Points, in no order, along strands that fork and pass close to each other.
Two points are linked if the straight distance between their rows is under 36.9. Some points are linked to none.
zova: [  0 -24  31 -20 -20  -6   1  22  25  20   5 -10 -14]
zale: [ 22  -2  51  -5 -20  19   5   0  47  12   4  13  -9]
Koli: [-13  -6  18  44  33   0  -8  -8  -4  -7 -27 -12  30]
Mulal: [ 21 -15  42 -10 -19  -8  -1  -8  41  28  -5  -8 -23]
Lilod: [  4 -10 -29 -30 -22 -27   3  23  -7  18  10  -2 -22]
zug: [-12   3   7 -34 -31   9 -12  -3   2   5  42   3  -7]
gaput: [  4   1 -48   9  -8 -11  21 -11 -37   4 -37 -13  35]
mefun: [ -6   9  18  17  18   2  -2  41  36 -18 -10  -9  15]
mosu: [  2 -16 -27  42   6 -15  -9 -39 -43   6 -22   8   5]
sasal: [-10  16  30  20  29  21  -2  13  24 -23  -8  -5  24]
pagam: [  8  -8  26 -25 -19  17   2  -1  21  11  13   5 -21]
dov: [ 10 -21  40 -18 -25  -6  -2   3  34  28   4  -9 -22]
lemok: [ -4 -22   5  48  23  -2  -8 -32 -29   3 -28   0  12]
Fedal: [  2 -14 -34  47  -9 -31 -13 -38 -42   3  -6  16   1]
tuf: [-17  11  -6 -30 -27  -6 -15   2  -4  -1  48   0  -4]
Sifi: [ 12  -4   8 -10  27  17  16  23   8  -5 -24   0 -17]
Gadum: [  2  35 -10 -21 -10  13  -9 -12   3 -15  41  22 -16]
revit: [-22   5  -7   3  12   6 -13 -29 -22  -5  16  -8  12]
gule: [ 13  -8 -48  47 -30 -35   3 -33 -42   3 -24  10  16]
Ledep: [ 20  -1  44  10  -9  -3  -1  19  61   5  -8   1 -15]
luf: [ 11  -5 -50  37 -32 -31   9 -34 -41   3 -34   0  28]
tasap: [-10  15  23  24  21   8  -8  28  39 -25  -5  -7  23]
dip: [ 18 -10  -4 -17  18   7  19  22   4   6 -25   1 -28]
sumom: [ 14  13  10 -28 -10  30   2 -14  11  -3  20  21 -26]
dul: [-19   2  -1 -13  11  13  -5 -11 -14  -6  14  -8  11]
Soz: [ 21   3  49   4 -16  11   2  11  58   6  -1   9  -7]
lof: [ 11  -7  37 -18 -14  21   5   3  31   7   8   7 -13]
sasad: [ -1  15  33   7  23  32   4  11  26 -20  -6   3  11]
sono: [  1 -22 -12 -31 -22 -20   4  21  -1  24   6  -9 -21]
nid: [-12   2  14  25  38   9   2   8   0 -12 -21 -13  27]
Vapum: [  8   5 -54  18 -20 -23  15 -23 -41   2 -35 -11  35]
Gebab: [  9   4 -48  -8  -1  -2  28  10 -32   2 -40 -10  26]
fugi: [ -5  17 -32 -21 -12 -29  -5  21 -10   0  31   3 -12]
Komug: [-20   8 -13  13  10  -1 -19 -40 -27  -7  19  -2   8]
Fedeb: [  1   9 -38 -24 -18 -34   1  26  -9   8  21   2 -12]
pepan: [-16  15 -37   3   5 -21 -12 -15 -30  -4  17  -4  13]
Ranuv: [ -4  -5 -28  45  -5 -35 -20 -42 -36  -1  11  16  -2]
temo: [ -7 -21  33 -13 -14  -3   3  31  28  11   6 -13  -3]
romup: [  7  10  31  -5  20  36   8   9  21 -14  -5   8  -3]
Dupug: [  2   4   9  -4  36  22  11  15   0 -11 -18  -3  -1]
tolig: [ 21  -7 -28 -20  12   2  22  22  -9   7 -27   3 -20]
fofa: [  7   7  21 -17  13  35   8   1  12 -11   1   8 -14]
Toru: [ 15  -1 -39 -21   9   0  22  22 -19   4 -29   1  -7]
sanug: [  8  -1 -42 -15   5   0  25  17 -26   4 -31  -6  13]
doda: [ -8  32 -20 -16  -1  -6 -11  -5  -9 -15  37   9 -10]
gufi: [-15  -2  13 -27 -15  18  -4  -2   2   2  28  -2   0]
kape: [-17  17 -14  20   6  -8 -25 -48 -26 -11  29   6   5]
por: [ -9   9 -23  36   7 -26 -24 -45 -32  -8  20  12  -1]
zitu: [-17 -13  27 -16  -5   9   1  21  13   4  11 -13   9]
Bim: [  1  -4  19  10  11  -8   4  48  41  -8 -15  -8   2]
Netom: [  0 -29  11 -29 -25 -16   2  21  10  27   6 -13 -19]
baz: [ 12  10  17 -23   1  38   5  -9  13  -7  10  14 -19]
Puzol: [-11 -17  10  44  29  -4  -5 -17 -18   2 -28 -11  28]
Zigip: [-19  -7  15 -19   1  14  -1   6  -1  -1  14 -11   9]
suzep: [ -2 -23  -9  47  13  -5 -10 -39 -35   5 -21   8   2]
luma: [-10  27 -26 -16  -4 -20 -10   5 -13  -9  36   4  -5]
vaka: [-10  -1   8   8  36  14   7   8  -7  -9 -17 -10  16]
tofat: [  3  25   0 -27 -12  25  -5 -14   2 -11  36  20 -14]
noz: [ 10  -4  31   8   2  -7   1  39  52  -1 -10  -4  -9]

A fork is a point with three links, a tip a point with one. Leave the first point through the second and follow the links. Name the first fork or tip that comes.
zova / temo: Zigip
noz / Ledep: pagam
Fedeb / Lilod: zova
Gebab / gaput: gule
Zigip / gufi: tuf

Follow the links from the first point to the second, and from the first to the third. Name the last point that the two ways share.
zova / kape / zug: Zigip
Komug / zug / dov: Zigip
sono / Mulal / dul: zova

A fork is a point with three links. Follow the links from the first point to the second and name the forks in between, in order.
gufi / Mulal: Zigip > zova
Mulal / dul: zova > Zigip
por / zitu: Zigip
dov / zitu: zova

Name the points in between on the shortest way along the links from the first point to the second, in order.
Lilod / Mulal: sono > Netom > zova > dov
zitu / kape: Zigip > dul > revit > Komug
Gadum / sono: doda > luma > fugi > Fedeb > Lilod
Bim / Soz: noz > Ledep
gule / gaput: luf > Vapum
